Points on a hilly landscape, in no order, each with its height.
A climber steps from a point to whichever of its 2 nearest points has the largest rise for the distance, and stops where none of them is higher. Distance is the straight distance between rows; heights are no part of it.
<448> h=347: [168 140 147 171 128 103 100 120 111 143 140 140  98 103 114 129 156  95
  87 107  98 129 151]
<289> h=51: [123 111 128 192  79 129  61  70 122  86 119 141 136 100  83 151 135 118
  84 124 146 152 107]
<237> h=396: [150 148 142 183 145  75  92  94 116 107 109 171  93 103 124 148 160  83
 108 163 195 129 105]
<230> h=239: [115 114 123 112  68 137  92 117 190 125  65 127 149 167 132 130 144 119
 113 136  73 109 149]
<874> h=38: [140 132  97 171  65 120  71  84 135  82 164 109 133 114 113 163  97 115
  97 110 116 148  90]
<168> h=289: [166 123 150  92 173 151 124 171  81 140 143 111 109  49 162  75 187  86
 121 119 138 136 148]
<513> h=369: [104 123 142 121 175 129 101 167 109 153 165  85 148 101 116 100 133 103
 170 130 181 157 120]
<939> h=243: [142 112 127 149 125 110 113 114 167 147 119 149  67  72 159 140 143 154
 102 112 112 100 122]
<30> h=148: [147 126 188 117 136 138 100 124 121 140  75 161 125 141 140 139 104  82
 166 126 157 152 170]
<253> h=341: [114 150 143  80 148 157 185 165  63  86 118 152 146 133 117 123  92 115
 161 152 170 131 129]
<350> h=579: [135 123 144 129 161 113  87 118  97 130 213 114 106  26  99 109 142 121
 131  89 159 152 103]
<578> h=519: [107 179 116  75 141 145 192 160 113 129 166 136 183 221 120 139  89 176
 177 141 102 130 150]
<226> h=537: [ 93 109 102  93 159 149 201 129 103 139 102  87 144 183 100 129 143 160
 129 162 101 153 122]
<633> h=335: [109 137 119  80  98 172 180 141 132  84 134 140 132 171 125 129  64 186
 173 133 124  96 122]
<590> h=342: [110  99 124 132 134 125 152 143 126 186 108 111  89 105  89 103 168 134
 135 110 143 133 161]
<916> h=288: [125 103 133 109 135 146 146 100 118 133 112  98 112 185  85 139 102 124
 117 125  55 181 126]
<636> h=269: [159 110 105 151 120  97 165  99 127 136 126 167  51  99 128 151 129 141
  85 106 125 109 140]
<378> h=545: [111 136  76 109 130 137 202 135 111 115 183 109 123 158 120 141  94 173
 117 138 103 150  86]
<693> h=413: [124 144 175 145 137 125  77 141 161 102  23 152 136 144 132 123 172 111
  88 156  75  86 145]
<1001> h=275: [169 139 135 159  97 151  97 120 140 139 151 132 148  71 188 125 160 135
  66  81  72 136 155]
<832> h=598: [102 116 129 144  73 116 127 134 121 133 132 130 169 169  83 135 119  97
 161 116 188 127 164]
<421> h=719: [120 127 114 130 173 145 208 125  78 120 148 101 119 172 120 147 118 154
 123 168 112 186 103]
<507> h=224: [121 165 127 151 145  91 140 173 114 129 167  95 174 176  88 126 124 107
 163 145 127 118 140]
<725> h=435: [103 128 134 140 177 106 156 141 117 153 104 113 195 139 105 145 132 148
 122 139 141  88 143]
<853> h=429: [115 130 124 118 181 172 159 152 131 121 179  93 138 173 167  89 119 191
 182 178 141 139  90]
<743> h=306: [102 123  81  75 111 134 160 139 176 144 121  85 173 139 163 114 145 157
 132 143 113  91 119]
<147> h=324: [141 130 131 180  82 134  57 120 170  95 134 130  93  95 163 116 144 126
 135 140 142 130  98]
<325> h=302: [146 143 146 132 159 128 116 145 103 124  80 119 105  67 146 101 200  92
  98 156 129 133 127]
<984> h=327: [146 118 148 121 181 123 101 152 116 174 143 123 124  60 161 116 161  89
 136 116 164 153 134]
<702> h=299: [119 172 134  88 175 108 175 147  72  85 109 135 167 110 111 145 108  89
 125 163 156 119 102]
<497> h=333: [113 112 124  74 114 116 153 117 144 160  86 161  88 151  98 152  87 108
 110  79  87 120 156]
<647> h=599: [104 123 123 150 156 108 112  84 147  87  91 121 159 179 112 171  91 150
 115 171 123 114  89]
<475> h=414: [135 158 123 107 144  79 165 145  87 110 107 162 110  84  83 120 156  89
 107 128 166  75 140]
<181> h=197: [134 124 154 134  86 132  74 115 149 132  51 141 177 180 138 142 169  75
 102 143 113 128 181]
<112> h=449: [134 115 140 115 140 146 152 125 117 130 144 135  86 129 134 140  93 138
 153 121 134 167 117]
<187> h=82: [107 129 126 164 148  78  49  65 121 101  78 196  79  99  72 147 175  93
  31 106 141 128 101]
<1043> h=629: [107 111 140 129 160 113 115 126 106 138  27 139  86 162  59 125 179  74
  97 149 127 126 134]
<468> h=357: [141 141 136 161 117 117  53 101 155 101 103 165  86  55 154 132 160 106
 108 143 177 145  93]
<317> h=432: [102 170  85 105 138 134 190 174 110 126 169 144 175 197 130 141 113 138
 157 170 163 152 119]
<819> h=71: [146 104 123 208 111 113  90  80 120 135 181 126 116  82 123 147 125 167
 112  94 159 139 118]
<311> h=297: [122 122 130 157 116 154 123 165 128 108 148  74 149 169 138  50 152 150
 183 163 130  91 110]
<389> h=616: [109 169 132 116 179 160 196 148  99 137 154 187 142 207 122 169  73 212
 169 154 125 145 144]
<464> h=131: [165 118 114 145 141 150 116 136 157 135 190 100 110 100 204  83 129 173
 129 113  72 115 102]
<42> h=309: [147 130 129 125 102 118 118 143 127 167 145 133 130  52 128 118 172 115
  86  75 104 114 175]
<641> h=284: [127 137 124 148  66 120  74 125 190 117 120 110 144 136 152 111 144 118
 124 129 104 106 121]
<556> h=223: [119 132 136 113 117 116 152 136 126 142 144  94 153 184  73 127  99 139
 141 106  58 120 143]
<833> h=52: [127 130  86 128 131 105 141 157 129 121 225 133 115  69 159 106 127 144
 131 127 198  85 114]
<358> h=388: [137 117 149 177 121 107 120 133 130 154 131 108  83 146  98 117 137 132
 141 115 111 126 144]
<307> h=167: [147 113 118  79 140 165 135 163 173 153 172  95  94 127 201  63 144 137
 145 115  78 118 119]
<10> h=192: [141 107 125  98 127 155  78  71 185 132 118 110 155 136 186 162  89 140
 132 119 103 194 100]
<131> h=301: [150 110 118 106  88 125 182 115 111 131  85 198  53 106 119 135 139 123
  94 105 147 100 163]
<274> h=358: [161 127  88 149  87 153 185 119 122 116 173 123  67 191 151 126 124 152
 121 142  99 168 123]
<492> h=490: [117 127 157 121 154 135  97 132 140 118  14 130 132 152 119 120 174  88
 121 182 121 129 130]
<85> h=492: [107 129 136 129 206 138 152 131 140 121 136 124 112 161 151 138  97 178
 172 182 153 149  78]
<21> h=1: [120 161  91 110 117  73  98 105 144 116 148 130 133  89 114 163 102  76
  87 101 104 143  89]
<946> h=164: [126 109 141 124 128 153  75  84 132 139 110 114 147  89 160 145 129 105
 108 122 119 206 108]
<169> h=393: [125 115 142  88 138 143 153 101 144 129  91 168 100 159 131 167  61 149
 137 106 108 137 128]
<538> h=420: [112 137  98 132 117 157 178 144 104 118 155  97 199 192 134 114 146 156
 156 168 157 122 132]
<413> h=441: [145 151 143 163 129  85  93 133 133 128  79 166 133 128 125 133 166  70
 118 156 169  95 156]
<773> h=254: [117 142 145 146 125 116 116 150 150 127 130  89 173 185 127  98 137 129
 186 147 122 102 140]
<319> h=304: [112  93 150 130 115 136 139 126 102 178  93 123 136  62  84 117 164 156
 106  74 122  99 189]
<600> h=757: [124 114 149 153  98 135 106 108 134  77  99 123 111 180 102 140  85 144
 148 152 112 121 107]
<487> h=375: [106 138  99  97 132 108 183 153 144 157 120 114 182 164 120 127 141 163
 144 128 122  69 155]
<763> h=211: [153 103 111 103 104 148 134 137 190 155 129 126  60 100 210 106 145 150
 123 140 113 121 124]
<986> h=508: [126 126 112 128  93 110 137 121 125 139  94 168 126 151 126 146 133  86
 123 137 191 124 151]
<814> h=22: [152 154  92 138  97 103 122 102 116 104 199 121 121 117 101 160  91 100
 113  92 116 158 112]
<619> h=353: [144 139 127  95  96 112 159 150 115 107  59 172  98 104 124 116 157  93
 105 136 138  68 152]
<369> h=507: [133 125 141 145 163 111 148 132  90 143 201 128  77  90  95 129 118 132
 150 109 161 166 122]
<798> h=249: [130 142 135 129  79 121 130 135 117  94 139 104 168 134  96 116 101 119
 128 110  77  83 128]
<207> h=428: [131 118 164 117 151 162  78 180 101 148 191  73 154  85 131  64 144  92
 174  94 127 132 141]
<565> h=219: [154 112 108 108 106 158 105  98 172 147 162 119 152 112 192 154  80 151
 136  85 117 156 129]
<1048> h=390: [117 124 123  70 163 135 163 113 148 138  79 101 140 165 124 133 135 127
 112 152  58 138 117]
<424> h=63: [138 107 111 177 101 108 118 130 135 149 206 128 122  87 141 125 125 161
 138  99 177  98 141]
<902> h=41: [137 157  99 126 140  97 164 164 137 129 178 169  73  96 139 129 104 141
 155 132 194  83 124]
<327> h=169: [140 129 173 107 119 146  67 139 159 143  71 132 174 141 165 117 150  79
 155 139 135 140 167]
<62> h=361: [126 127 152 123 138 168 141 153 132 119 172  95 106 179 136  75 106 168
 197 137  96 132 105]
<731> h=500: [116 141 138 135 187 100 130 112 134 133 117 144 179 172 136 169  95 129
 142 151 158 132 120]
<825> h=111: [152 100 144 181 144 149 107 110 148 140 149 103 122 122 170 120 118 201
 138 113  84 119 123]
<713> h=105: [108 138 108 135 135  77  85  70 108 128  99 175 136  84  91 164 159  71
  45 100 141 152 102]
<352> h=494: [143 135 142 111 140 134  93 163 103 128 230 107 147  63 136  96 103  97
 151  77 140 124 129]
<192> h=64: [112 100 161 179 119 122  60  71 105 125  80 164 107 104  67 145 153 116
  66 109 137 160 135]
<889> h=248: [161 123 142 110  80 170  91 121 134 120 143 133 160  62 178 130 111 129
 111  71 100 135 150]
<721> h=434: [129 121  68 136  79 150 177 136 126 109 188  98 107 148 151 106 121 165
 132 149 133 134  92]
<563> h=385: [136 134 146  99  80 172 156 152  97  83 134 138 137 138 137 110  86 131
 173 132 164 125 137]
<952> h=247: [ 97 117 100  46 123 122 141 162 204 171 106 111 135 112 164 110 138 134
 151 116 133  99 133]
<654> h=501: [116 108 119 137  66 162 152 129  98 117 134  90 195 173  95 108 128 136
 149 129 143 126 150]
<357> h=274: [100 108 121  74 114 122 150 125 155 172  69 151 134  92 141 140 123 123
 118  88 134 107 151]
<722> h=493: [103 131 125 112 141 101 158 141  74 121  78 150  94 148  48 128 147  77
 114 135 151 110 145]
<452> h=83: [119  86 122 184 142 126 114  90 137 176 144 101 133 120 136 148 138 160
 118 130 147 174 123]
<111> h=291: [131 136 120 105  81 129 156 149 154  92 136 141 145 132 138 122  92 163
 149 114 108  51 139]
<944> h=550: [106 141 115 151 160 146 177 133 101  92 145 153 109 182 117 160  73 200
 162 169 157 142  94]
<953> h=259: [125 183 127 141 164  84 159 152  75  95 168 140 150 157  87 154  84 106
 134 155 141 119 105]
<659> h=135: [131 127 138 136 137 109  88  92 108 142 112 134 161 119 106 162 135  56
  84 115 121 177 130]
<321> h=98: [146  83 158 157 176 149 112  82 165 179 122 115 117 137 175 150 115 193
 140 118 104 164 134]
<912> h=355: [139 161 164 137 146 143  83 165 153 102  54 128 120  87 154 101 192 107
  96 157  78 117 119]

For each start below, name the point where the climber stops.
<327>: <832>
<773>: <389>
<902>: <1043>
<833>: <1043>
<952>: <600>
<307>: <1043>
